Each row is a point on a landscape with many valleys, with its height.
A ball rolls from a point to the lowest of its 2 nearest points, and stops where none of them is lower. Distance is the straight distance between rows; heights are no part of it.
Supig h=295: [117 103 153 156  94 106 188 137 172 146  84 143 149 100 122 124 132 156
 155 132 111 163 138 145 101 116 176  82 130 115 121  51  77  93  92  96
  95  73 136 173 123 161 132  96 126 118  96 108 114 131 143  97 139  99
 124]
fuga h=362: [ 85 119 106  96  83 165 128 170 130 131 112 130 126 182 140 107 122 110
  99 152 105 114 107 120 148 180 172 167 177  85 153 136 114 143 163 123
 130 129 142 138 144  67 145 140 122 142 108 150 167 124 143  96  95 148
  76]
zave h=107: [ 40 131 135 123 110 108  51 151 118 129 125 131  84 184 137  92  97 132
 105 117 112 158 111 129 142 148  97 144 138 122 118 171 173 140 121 139
 104 121 113 127 120 135  71 123 172 159 136 117 122 121 145 124 108 145
 102]
beg h=287: [177 127  92  75  87 123 172 152 142  96 142 150 130  90 150 135 210 115
 102 161 132 173 177 117 166 144 171 145 104  82 207  87  79 132 142 103
 160 178 100 170 122  73 158 169  48 120  74 159 106 191 128  94 122  99
 117]
toru h=137: [174 115  86  74 149 108 193 122 154 156 128 133 156  99 116 128 156  83
 120 187 129 112 177 112 119 159  90 124 105  93 146  93 116 143 108 127
 109 175  67 121 135  68 162 165  82 124  85 188 135 211 152 150 125 116
 111]
paru h=532: [154 121 111 111 151 100  28  99  98 108 148 106  96  95 114 242 122  90
 134 124 122 148 150 102 180  95 137 107 144 147 103 198 159 134 143 116
 162 168  92  78  92 137 104 144 155  77 151 129  67 160  72 166 156 103
 186]
mozu h=139: [ 59  91 183 113 108 137 102  80 127 125  92 118 127 133  86  94  94 138
 137 140 114  78  81 142 136 148 164 109 123 159  95 159 123 121 156 136
 159  86 207 135  71 119 116 112 131 159 142  96 149 108 116 102 109 140
 110]
ziged h=546: [111 110 164 130  99 130 102  92  92 117 176 115 143 155 173 140 198 125
 115 103 110 135 163 171 159 171 103 151 181 116 125 178 139 145 110 114
 141 117 178 155 160  96 163 162 111 113  88  89 175 100 135 125 104 157
 112]
Siveg h=251: [125 133 164 139  93 112  95 150 126 134 102 111 104 120  81 130 100 150
 128 113 132 134 126 161 127  97 163  95 152 131  96 145  94 142  73 111
 136 118 153 137 108 162 111 128 113 108 125  83 127 107 136 113 149 124
 147]
Durud h=159: [ 54 112 121 157 141 140  67 128 102 123 130 100 134 189 172 114 127 162
 136 116 104 113 127 131 121 182  87 150 138 117 120 157 152 139 121 118
 103  86 131 106 148 132 132 132 144 107 171 119 135 103 151 139 108 141
 123]
masuv h=395: [108 171 121 157 145 107 112 154 148 154 115 148  77 106 118 154 138 155
 130 113 108 184 145 150 106 146  74 130 124 118 137  93 113 133  59 131
 127  95 107 127 143 125  85 162 144 106 117 148  97 138 145 122 111 155
 175]
fozo h=570: [152 125 172 105 149  91  70 102 109 100 152 127  88 131 113 118 162 126
 116 106  91 168 172 159 163  87 130 110 105 192 140 195 129 132 111 144
 134 141 132 129 100 174  95 172 128 111 112  90  82 116  79 122 157 129
 152]
bazeg h=302: [108 158 144 178 136 114  46 118 139 126 132 117 107 102  94 149  94 136
 106  79 143 155 126 158 152 109 107 104 152 143  88 166 128 169  67 139
 166 135 130  77 130 158  70 138 145 101 135  95  95 136 128 107 144 173
 170]
sedi h=154: [199 135  96 150 147  96 193 110 131 158 137 159 163 116 119 125 176 136
 137 128 142 126 139 103 115  72 128  95 113 123 156  71 125 131 157 149
  96  96 109 182 131 136 152 124 121 121 115 133 100 162 122 141 155 109
 117]
bif h=294: [119 132 121 162 130 160 110 194 135 129 105  85 117  86  78 208  87 109
 124 150 144 109  89  65 152 119 134 136 145  75  86 126 122 120 106 111
 173 214  78  74 136 131 113  81 122 111 168 135 110 160 122 156 131 109
 137]
zilo h=230: [ 64 127 115 142 149 147 159 112 135 148 103 132 142 153 109 118  54 135
 139 137 135  97  65 100 154  94 146 136 105 160  84 129 128  96 148 148
 165 105 134  90 101 151  84  80 186 128 175 146 134 134 118 120 133 123
  88]
fuz h=201: [188 123 139  99  99 128 200 130 104  91 158 144 143  98 153 119 183 119
 119 112 128 134 156 101 134 119 159 106 125 132 177  92  92 140 150 130
 106 153 157 199 131 156 163 144  80 126  61 133 146 111 117 100 130 115
 113]
godel h=236: [ 72 126 143 121 126 162  69  99 122 114 150 131  90 122 116 178 127 113
 125 127 128 125 110 117 217 130 158 121 178 106  95 152 184 110 121 156
 208 137 149  83 105 115 143 157 169  99 132  91 131 144  93 137 132 160
 139]
bife h=661: [128 127 113 117  86  98 199 172 120 108 137 132 166 143 166 116 102  89
 138 138 164 101 132  74 120 144 110 153 114 104 109  88  59 109 153 152
 102 115 159 180 153  97 128  98  68 130 111 179 190 127 120 128 123 116
  75]
misi h=208: [120 155 172 137 141 104 125 149 118 109 112 135 132 123  83  67  97 151
 107 120  94 142 120 144 128  71 164 124 109 169 107 148 113 143  97 157
  97 116 114 154 127 183  80 108 128 118 158 108 126 122 138 111 179 119
 135]
zoze h=206: [190 129  82 117 177 133 229 111 146 137 140 167 132 115  84 113 154 128
 120 171 139 109 167 120  95 121 152  85 104 142 161  68 136 139 140 165
 122 159 118 146 119  99 187 136 135 163 127 140 112 148 156 122 114 120
 135]
loguv h=509: [161 139 163 115 133 149  99 125 104  87 169 132  85  96  94 120 147 115
 107  96 124  98 146 163 149  97 143 104 175 125 131 161 145 173 152 134
 144 189 161 109 112 151 149 159 111 126  95 118 129 113 114 107 144 146
 169]
Zepad h=354: [164 152 126 111 111  81 113 136 144 136 185 171  89 129 133 116 137 117
 128  57 135 181 158 154  99 133  61 155  89 214 139 132 138 105  84 138
 141 106 131 117 136 160  98 155 138 129 134 112 115  86  99 145 137 155
 177]
degeb h=312: [ 56  64 145 162 153 127  29  71 117 156  99  82 168 161 151 154 129 165
 133 130  88 137 183 135 185 118  90 146 178 153  87 195 153 126 102 124
 142  81 137  87 129 161 109 126 159 105 161 102 108 126 102 153 151 122
 145]
gikup h=508: [164 176  98 132 114 128  51 128 107 116 195 126  71  78 128 241 155 110
 126 139 153 133  93  90 169 136 117 125 130  97  96 179 136 113 130 128
 189 204  97 113  88 134 131 137 147  98 114 165  73 180  74 140 140 135
 167]
Duvar h=352: [114 143 117 178 127  98  81 165 155 176 138  98  73  99 125 213  92 144
 124  76 151 173 135 134 140 117  86 140 163 126 110 144 122 140  79 115
 127 132  93 107 125 141  66 129 136  80 127 155  72 137 125 140 162 141
 180]
Rul h=489: [156 133 173 111 149 158 135  64 112 112 174 135 119 137 159 128 179 146
 133 107  76 120 169 149 135 170  83  99  73 155 169 117 154  97 123 157
 114  90 172 145 127 123 137 177 148 161 124 127 132  72 108 122 102 153
 145]
zek h=709: [148 116 136 141 100  70 172 173 173 168  84 102 151 132 128 152 101 136
 140 121 158 176 115 114 106  62 118 164 140 103 108 116 110  94  95 113
 110 115  84 166 138 137 119 100  99 112 145 123 101 114 135 147 149  74
 118]
vabi h=472: [137 155  76 160 131 146 100 132 115 168 171 139  83  93 138 196 145 150
 133 108 176 138 120 109 148 128 121 106 154  85 140 135 148 138 121 144
 172 145 108 111 109 145 145 131 190  94 137 132  75 181 108 147 148 142
 125]
zivi h=180: [ 61 111 205 119 121 138  93  85 103 125 117  83 139 170 132  92 126 134
 133 124  88 110 138 115 149 169 119 153 109 157 106 171 134 111 130 122
 118  51 147 132 123 130 118 126 136 139 167 106 142  73 116 122 129 128
 115]
kevuz h=444: [136 118 126 121 139 129 136 124 165 147 143 140 114 135  93 172 116 109
 128 123 113 110 117 110 120 151  76 126  81 178 113 114 147 149 102 136
 139 129 116  82 126 109  98 136 156 127 137 168 126  88 125 147 105 144
 153]
vuge h=389: [113 130 114 138 139 130  67 115 111 160 176 138  91 160 146 140 126 124
 119  75 117 164 153 161 160 153  59 145 109 184 134 147 187  98  75 142
 155 118 143  86 113 159  96 162 176 127 131 115 118  88 121 134 123 181
 172]
guz h=734: [148  99  77 113 151 123 163 139 163 148  57 103 110 133 136 153 136 131
 117 185 106 123 108  95 109 111 210 162 119 114 163 148 148 129 130  91
  96 171  50  93 111 104 191 133 120 156 147 130 111 162 115 172 105  83
  84]
Kof h=574: [105 107 150  71 128 135  94  79 103 128 144 118  80 169 131 132 199 110
 119 130  78 150 156 122 185 157 176 142 154 134 164 160 161 117 136 146
 139 120 151 166  90 140 114 180 163 122 128  99  96 133  76 116 116 153
 105]
zade h=533: [137 109  92 106 119 126  66  91  87 140 198 137 114 159 192 151 143 107
 112 108 133 138 161 115 182 130  62 112 162 150  99 166 196 148 132 137
 142 188 109  80 109 150 129 163 172  99 112 129 125 153 113 174 130 139
 142]
metu h=418: [112 133 119 155 117 142  62 137 128 158 148 112  95 165 120 174 132 113
  96  86  97 151 112 129 159 172  48 134 139 149 103 151 163 166  85 126
 147 126 132  52 110 102  96 157 141 124 111 162 125 101 134 142  87 168
 160]
tegeg h=632: [105 143 135 147  84 124 175 164 144 111 101 133 150 145 176  95 117 124
 143 158 121 150 126 158  87 160 143 144 127  94 139 104  65 118 107 107
  73  82 106 186 171  72 131  95  88 169 100 154 181  91 167  94  89 130
  96]
Zufu h=319: [118 129 123 114 119 126 127  83  84 119 167 103 167 142 153  66 123 125
 105 121 182  83 136 116 167  89 113 135 137 131  96 162 156 112 186 149
 140 139 134 115 146 210 141 105 127 131 176  86 147 133 112 164 158 101
  93]
gubid h=285: [128 150 112 122 154 135 189 109 141 137 120 133 162 147  85 125  92 130
 142 179 149  66  63 128  97 142 140  99 117 107 114  87 104 113 156 160
 148 111 203 122 138 110 133  89 143 148 153 147 165 135 144 124  94 151
  89]
nasiv h=561: [124 144 170  98  86 141 116 108  92 116 178 122 123 157 157 151 219 132
 115  91  98 165 138 117 148 189 139 146 148 139 162 157 147 112 110 120
 145 121 155 158  94 110 125 195 104 112  80 101 122 106 104 108  75 152
 100]
guv h=250: [198 123  90 107 169 157 201 149 142 125 156 142 161 124 104  98 130 109
 124 160 153  80  99 142  82 128 169  83 125 177 151 102 122 111 149 146
 122 166 126 120 134 153 187 115 120 194 150 134 152 104 131 144  97 139
 122]
Gofaz h=195: [156 149 105  84 107 144 189 178 171 112 129 135 112  97  88 117 125  86
  96 192 130 103 141 101 144 132 153 127 116  86 129 112  95 156 110 137
 128 223  94 136 138  96 140 140  72 121 103 152 153 193 129 115 140 102
 121]
Lavig h=313: [219 132  94 119 128 101 104 126 122 137 197 170 111 108 153 135 156 130
 132  74 184 152 148 142  98 121  45 127 130 189 130 167 159 140 122 126
 115 179 100 103 142 155 103 151 127 122  99 134 113 121  91 173 154 138
 197]
gova h=204: [156 120 164 149 117 171 144  97  94 108 156 146 192 131 176 114 159 126
 111 105 135  68 145 135 134 125 129 114 150  89 135 127  88 119 175 144
 124 126 207 135 181 106 181 123  83 103 103  99 190 122 113 126 139 126
  98]
mozam h=779: [185 136  78  95  88 146 186 191 130 107 121 165 145  40  90 127 146 122
 105 169 115 143 136 123 131 125 208 101 142 130 168  44  99 102 127 114
 166 179 110 183 107 131 175 115  84 114 109 103 148 171 122  99 169  96
 117]
vig h=160: [114 111 165 131 136 130 167 114 121 124 112 126 139 151 127 112 166 117
  97 123 110 105 142  94 137 134 152 124 128 117 149 141 111 119 144 118
 111 124 167 145 126 135 144 131 104 118 100 126 148 113 103 121 135 124
  91]
paze h=616: [ 73 131 169 157  79 106 122 164 126 146  80 113 153 156 153 103 105 138
 143 116 117 146 136 145  93 167  80 156 135  89 130 119  84 104 106 103
  93  64 146 167 171 112  77 110  93 136 120 170 144  65 151  95 105 129
 135]
vamo h=365: [107 121 151 140 181 123  74  99 145 139 128 136 125 116  91  91  50 122
 136 117 114 135  76 196 147 112 142 112  78 229 108 139 142 133  79 146
 179  93 164  58 101 154  76  98 157 143 167 103 133 102 126 104 158 190
 154]
kita h=194: [171 136 122 130 142  95 187 137 146 162 135 138 181 143 102 141  92 106
 177 135 160 115 130 102  70  96  60 101  69 170 105  56 113 107 100 134
 124  82 117 125 159 121 121  80 117 141 147 144 156  97 154 153 121 110
 142]
vekug h=92: [169 128 130 165 142 147 154  94 113 148 105 135 146 110 137 113 134 151
 147  93 139 126 128 140  90  82 181 103 141 104 169 109 116 126 161 127
 123 106 122 144 141 145 190 121 153 118 129  84 103 135 117 141 154  93
 120]
bod h=676: [138 118 130 111  83 121 189 150 138 174 148 126 147 126 122 159 125  76
 117 137 138 112 122  45 151 106  93 145 112 111 106  88 105 117 110 133
 131 124 113 178 137 117 122 113  58  99  95 160 139 141 122 132 130 111
  84]
favam h=466: [149 118 138  74 143 150 129 100 105 115 159 134 130 139 139 167 156  62
 123 104 112  93 162  96 139 133  69 106  85 183 114 146 190 148 145 149
 121 169 140 107 123 115 106 148 131 146 124 163 150 110  85 156 124 119
 137]
gefu h=558: [103 134  91 142 100 141 114 163 128 116 107 131 133 146 217 107 187 149
 125 103 161 160 149 154  89 152 146 190 178  87 194 118 115 153 149  91
  82 126  93 162 162 131 162 148 125 133  93 111 130 122 173 128 126 140
 101]
zemi h=280: [ 79  99 155 176 142 157  35  92 110 142 126  97 140 132 142 188 166 131
 128 121  84 140 136 137 204 123 114 147 194 101 114 180 180 109 140 125
 133 105 163  86 117  89 149 147 167  66 119 117 121 140 112 135 130 128
 162]
pim h=747: [217 142  69 115 156 111 168 154 156 139  71 115 135  89 122 159 133 136
 133 184 144 137 131 137 102  97 206 152 129 106 172  91 100 124 136  86
 122 173  51 113 104 106 188 108 102 113 144 130  90 175 125 136 135  69
 129]
bave h=227: [ 76  88 113 142 191 127 158 105 150 123  89  96 156 172 163  88 111 141
 132 150 122  91 112  93 110  91 128 134  89 107 151 129 146 147 196 110
  93 106  82 100 130 119 135 105 156 138 158 128 109 142 129 158 136  86
  96]
Fuv h=471: [ 87 143 176 118 143 122  90 149 164 116  78 158  91 111  71  86 114 176
 107 131  62 165 135 179  91 156 181 125  91 144 180 121 135 101  44 105
 118  73 138 131 110 122  90 135 149 138 152 116 107 105 146  84  88 161
 153]
foso h=534: [150 142  80  93  99 102 154 159 133 113 111 137  96 133 211 105 168 117
 147 140 161 197 143 128  86 133 144 153 122 122 197 119 120 143 120 113
  73 137  46 165 184  99 117 162  87 154  84 160 118 118 177 151 116 135
 113]
zufa h=274: [ 87 136 147 153 167 108 131 114 112 108 146  95 174 144 189  56 119 155
 136 114 160  79 136 129  85 106  88 135 121 146 139 161 144 149 194 109
  93 101 106 133 146 171 137 118 144 147 161  74 137 121 139 170 139  88
 108]
dap h=261: [111 148 133 134 109 125 165 138  88  98 105 151 172 111 137  64  99 168
 147 147 111  91 111 144  78 152 140 120 118 114 109  60  48 117 169 103
 101  54 191 196 121 156 101  95 115 141 122 120 177 133 165  96 109 128
 125]
Lig h=693: [174 126 129 106  62 108 196 199 142 156  93 111 124  90 118 169 116 103
 126 149 167 188 106  88 118 114 131 167 170  80 100  87  87 127  97 116
 150 146  77 179 123 104 125 125  52  96  87 133 130 160 143 134 143  98
 131]
dib h=599: [ 93 132 127 184  87 131 114 183 139 137  74 116 135 145 115 147 103 152
 120 108 130 157 133 156 102 127 116 170 176  40 119 118  89 149 125 100
 107 132 117 139 164 106 128  97  90 106  90 159 141 108 161  96 126 119
 124]
biti h=187: [ 63 110 169 133 137 159 140  85 132 148 123 141 115 131  84 164 120 109
 122 130 105 111  92 121 184 117 161  88 130 156  97 139 153 105 130 154
 186 107 205  94  93 132 142 145 172 111 139 128 111 129  99 105 122 150
 137]
vud h=278: [ 66 142 121 139 200 106 137  82 151 125 124 128 146 131 109  81  54 130
 155 163 164 113  34 150 125  89 151 142  57 185  73 123 132 112 165 158
 132 105 165 103 110 143  51  79 183 192 189 145 119 163 153 113 151 153
 115]
Zonu h=338: [ 42 128 116 176 138 158 103 155 161 115  95  95 118 103  96 182  33 130
 127 161 150 113  58  95 190 105 163 126 174  78  89 125 125  95 113 142
 154 158  94  70 129 128 108  84 179 111 169 136 122 146 139 145 118 121
 110]
ral h=510: [137 127 113 126 164 159 140  66  77 129 177 121 153 140 196 127 163 134
 147  93 136  99 171 153 123 154  94  87 111 153 152 144 162 109 171 163
 106 122 164 141 146 161 192 156 182 163 142 104 151  98 116 174 109 123
 107]
rukip h=383: [ 24 102 156 136 129 177 126 140 161  72  70 138 111  97  83 114  58 129
 147 180 144  82  59  79 190 111 195 132 137  75  86 133 134  85 174 137
 189 151 116  86 113 125 135  97 167 149 188 107 159 165 125 108 144 124
 114]
zepem h=177: [105 100 122 155 176 137 156  83 161 174 111  94 179 164  92 114  86 156
 126 115 134  92  90  78  98  75 128 131  96 164 113 115 183 120 164 123
 132  96 139  88 116 134 131 114 169 149 187 110 103 152 122 137 134  92
 135]
Domaf h=222: [178 135 111 122 110 100 104 144 121 154  98 129  94 136 156 146 148 156
 135  97 129 172 134 178  72 151 176 126 147 141 188 144 137 156 103 103
 138 142  62 130 130 139 170 130 110 143 136 118 112  84 129 150 108 119
 142]
Lida h=267: [205 134  86 144 143  95 127 156 117 155 136 142 112 106 122 163 140 151
 138 109 191 137 119 143  65 105 123 118 149 151 147 134 154 147 120 111
 122 167  56 111 132 136 144 108 138 123 142 145 124 123 124 161 151 111
 183]
Gen h=410: [ 69 149 157 126 110 113  74 124 120 120 114 136 125 132 109  56  30 156
 141 118 121 136  94 176  92 160 111 138  95 165 103 153 145 119  92 161
 142  73 166 101 115 147  80 102 141 170 161  97 151  85 149  86 113 180
 145]
Domi h=247: [137 151 160 131 112 175 137 166 121 110 112 104 106 105  80 163 129  98
 114 148 120 116 126  86 181 130 150 135 140  72 116 138 103 146 159 117
 157 184 125 122 144  91 135 100  84  93 125 143 140 144 122 109 140 124
 135]
zod h=722: [148 119 116 124 123  98 149 160 160 174  88  84 110 153 133 171 103 122
 129 170 128 156 129  84 116 121 150 161 122 133 142 121 110 144  87 103
  95 134  48 137 137 102 113 122 117 119 143 150 127 139 125 158 105  84
 105]
laz h=121: [158 102 163 149 181 143 123  76 161 137 127 126 148 132  98 158 115 124
 122 119  94 105 110 112 140  55 119 102  77 196 114 127 144 110 132 147
 132 116 155  95  73 152 114 125 170 116 159 124  92 123  80 133 176 106
 144]
Zure h=486: [140 128 189  74 146 149 116 130 124  86 209 143  86 142  94  99 133  70
 129 112 141  93 149 138 138 114 100  95 111 156  97 163 156 159 170 182
 116 187 169 124 126 126  96 145 136 162 107 137 138 108 111 131 121 148
 159]
pokas h=529: [121 140 154 117 124 160  78 103 104 100 153 135  99 147 119 117 184 125
 123 120 111 108 135 186 144 166 133 125 195  86 131 166 156 143 174 130
 127 142 178 113 146 102 157 149 150 129 101  85 126 117 132 114 128 162
 134]
kiz h=221: [104 132 140 122 130 123 151 112 136  97 130 140 146 126 118  63 116 138
 135 161  96 123  97 102 128 126 113 106  72 180 122  96  83  85 127 136
  89  65 194 193 109 153  65 121 118 145 122 115 157 127 162  90  99 131
 116]
Dusog h=91: [ 37 106 201 102 109 158  56  70 123 132  96 114 141 129  88  80 117 166
 129 165 112  93 108 168 164 178 159 139 196 109  66 191 160 119 141  99
 156  57 209 125 112  97 126 136 121 136 114  95 144 118 116  87 106 172
 146]
poma h=241: [205 155  98  99 147 128 187 124 122 149 146 161 186 143  99  96  86  91
 156 151 177  84 104 141  88 110 125  92  97 175  97  64 107 100 114 148
 108 118 178 144 135 150 132  89 107 169 148 152 155 128 172 137 121 146
 127]
Nem h=506: [186 143  64 142 146 105 100  86 107 163 197 165 110 127 155 184 132 127
 133  85 163 130 138 115 162 106  99 129 123 157 108 151 177 107 126 154
 144 168  97 102  91 182 121 130 183 102 137 142  84 192  89 161 144 123
 140]
Nugop h=581: [ 95 109 105 173 117 138  95 169 136 138  55  85 156 156 194 144 147 147
 103 124 104 148 134 116 127 138 144 168 170  58 162 112 107 124 150  79
  97 119  94 127 148 114 159  99 128  84 104 130 121 123 156 130 123 105
  91]
todi h=158: [ 89 154 154 131 131 106 120 143 128  96 141 149  77 137 104  77 122 118
 123 117 112 141 124 165 130 150 131 129 133 119 145 159 122 164 135 159
 108 135 136 140 132 138 101 157 144 150 166 134 122 123 149 119 128 131
 138]
rugub h=245: [183 136  98  99  89 130 153 146 103 113 113 133 111  96 167 149 165  96
 119 121 141 145 164 116 119 117 162 152 133  89 174 127 104 145 171  88
 109 183  85 144 135 107 172 131  72  85  90 152 117 138 125 114 141 116
 115]
tos h=531: [144  89  91 121 176 121  59  89  75 126 161 146 121 156 198 115 169 141
 138  94 135 127 168 166 140 134  72 101 150 175 146 167 209 149 140 149
 112 149 109 111 110 185 146 159 170 145 141 109 125 104 119 160 108 130
 149]
feb h=762: [181 131  79 137 142 151 198 165 148 145 111 132 165  74  96 140 141 137
 123 169 121 124 175 101 118  82 172 116 115  74 150  51  94 114 154 115
 149 165  89 142 148 101 179 117  91  98 136  97 129 180 125 123 167  68
 125]
Fos h=470: [153 110 150  86 155 147 135 100 125 119 143 161  89 138 116 154 181 104
 124 109 104 134 141 136  86 182 128 111  86 144 175 120 153 157 138 149
 140 131 135 122 123  82 175 182 134 176 113 158 122  87 129 127  84 155
 133]
nuzab h=552: [158 125 148 148 159 100  65 112 111 111 123 119 128 128 140 176 141 139
 145  91 123 154 158 118 143  70 143 137 142 132 118 180 128 137 131 108
 130 160 110 127 121 175 119 154 149  74 161  97  84 158  80 149 167 108
 134]
Madas h=138: [147 114  87 109 120  90 168 147 151 192 140 113 161 115 123 173 114 111
 165 131 164 145 141  70  89  82  20 117 111 116  78  72 147 122 108 125
 119 137  75 102 159 114 103 109 117 109 118 166 117 148 153 168 152 111
 149]
Sori h=176: [130 121 145 130 152 123 163  99 130 125 144 145 153 133 102  79 107 111
 122 112  87 103 122 127 134 109  94  87  53 237 118  98 131 114 130 165
 132  84 192 122 106 163 110 123 145 135 152 115 129  95 127 112 138 146
 131]
milu h=73: [183 137  88 106 115 119 135 161 133 189 138 115 126 117 161 192 168 122
 125 136 138 137 157  74  96 149  73 145 118  81 113  83 131 147 111 121
 122 135  67 122 129  88 142 144  98  99  86 206 116 174 149 171 134 122
 135]
lonab h=358: [138 125 130 110 108 178 127 114  74 100 168 129 175 121 132  78 123 112
 121 128 156  80 110 105 159 142 131 120 174  89 126 147 161 115 190 155
 198 172 161 123 150 168 194  89 105 146 179  94 204 133  91 153 138 130
  80]
guful h=491: [176 145 130  83 124 135 167 158 152 101 143 133  96 137 119 105 184  97
 114 168 108 143 147 142 103 177 124 127 101 127 150 111 111 171 111 111
 104 158 105 148 137  79 122 184  84 170  88 158 122 113 158 119  93 134
 144]
kub h=512: [208 150  83  77 105  94 144 148 141 107 129 113  57 106 167 141 201 125
 153 153 155 184 143 150  88 148 138 152  80 132 172 148 112 170 123 105
 110 177  68 148 120 110 121 175  83 162  52 174  73 153 131 147 114 124
 134]
lome h=565: [ 86 115 165 170 102 161  72 106  99 105 121  92 156 152 176  97 160 164
 131 100 113 106 154 201 108 207 112 148 198  76 130 148 128 128 104  84
 113  91 158 131 190  88 163 121  84 128  86 112 165  94 131  93  94 148
 122]
tepup h=321: [121 115 143 136 180 113 120 117 149 108  93 131 126 113  58  97  46 142
 149 165 112 123  56 171 119  70 164 102  74 202  84 125 122 154 139 124
 155 108 188  98  96 143  82  90 176 144 164 133 105 124 173  83 157 156
 162]
fegin h=240: [125 154 143 170 114 119 175 112 123  92 121 150 166  98 174  75 103 172
 164  84 124 133 139 163  76 117 129 108 133 136 133  72  69 107 113  91
 102  50 153 183 156 165 148 109 112 129 106 103 123  86 165 117 150 107
 125]
Mugad h=647: [131 124 118 112  80  92 182 180 124  57 148 141 138 146 142  72 107  82
 148 151 148 151 127  85 112 140 133 179 130 102 127 129  61 119 150 123
  75 112 125 226 149  92  93 149  64 171  74 151 170 110 167  93 110 122
 100]
Liti h=443: [ 71 113 159 137 129 128 121 137 159  83  72 155 120 153 109  75  82 170
 149 169  90 125  92 155 115 164 160 151  89 140 152 159 123 131  87 137
  90  64 147 138 124 108  56 112 161 174 158 137 149 108 155  83  97 156
 140]
Zukib h=780: [137 123 113 148 104 156 184 165 157  93  72 127 158 114  88 102 103 139
 104 177 138 121 117 105 134  95 196 149 113  64 144  76  97  91 132 115
 119 147 109 131 151 129 132  69 104 120 164 115 159 182 106 118 170  77
  80]
kog h=165: [135 125 136 168 122 119 125 118 117 144 109 130 139 115 151  79 123 167
 133  82 142 117 123 202  81 167 160 114 163 105 141 149 147 150 113 106
 111 102 135 131 137 150 173 116 127 152 131  86 131  93 147 141 135 132
 124]
pidiv h=325: [ 67 140 107 127 106 153 158 149 143 128  99 133 142 130  99 120  66 153
 114 154 147  98  93 116 138 170 161 148 148  70 100 107  80 122 151 142
 154 136 167 113 127  66 136  85 154 146 133 162 181 137 133  77  82 140
  92]
fevap h=431: [128 160 101 163 156 140 108 142 129 152 140 129 124 116 141 145 147 145
 130 110 140 130 158 131 131 122  59 127 146 107 110 107 143 154 142 142
  95 126 123 134 142 123 141 133 160  89 121 146 106 127 154 144 140 145
 123]

Call two points neighbours if one is among the 2 nearest of the other. Go from one point of each pair to the other, from neighbour to neighbour, staying as low as possible. Name the highest point that can't be avoided.
Fos, Dusog: zade
Dusog, zave: zivi
fegin, zepem: dap
vekug, milu: guv

Where does a ball stop that starts at each point below?
zod: Fos
Kof: vekug
fevap: zave
metu: vekug
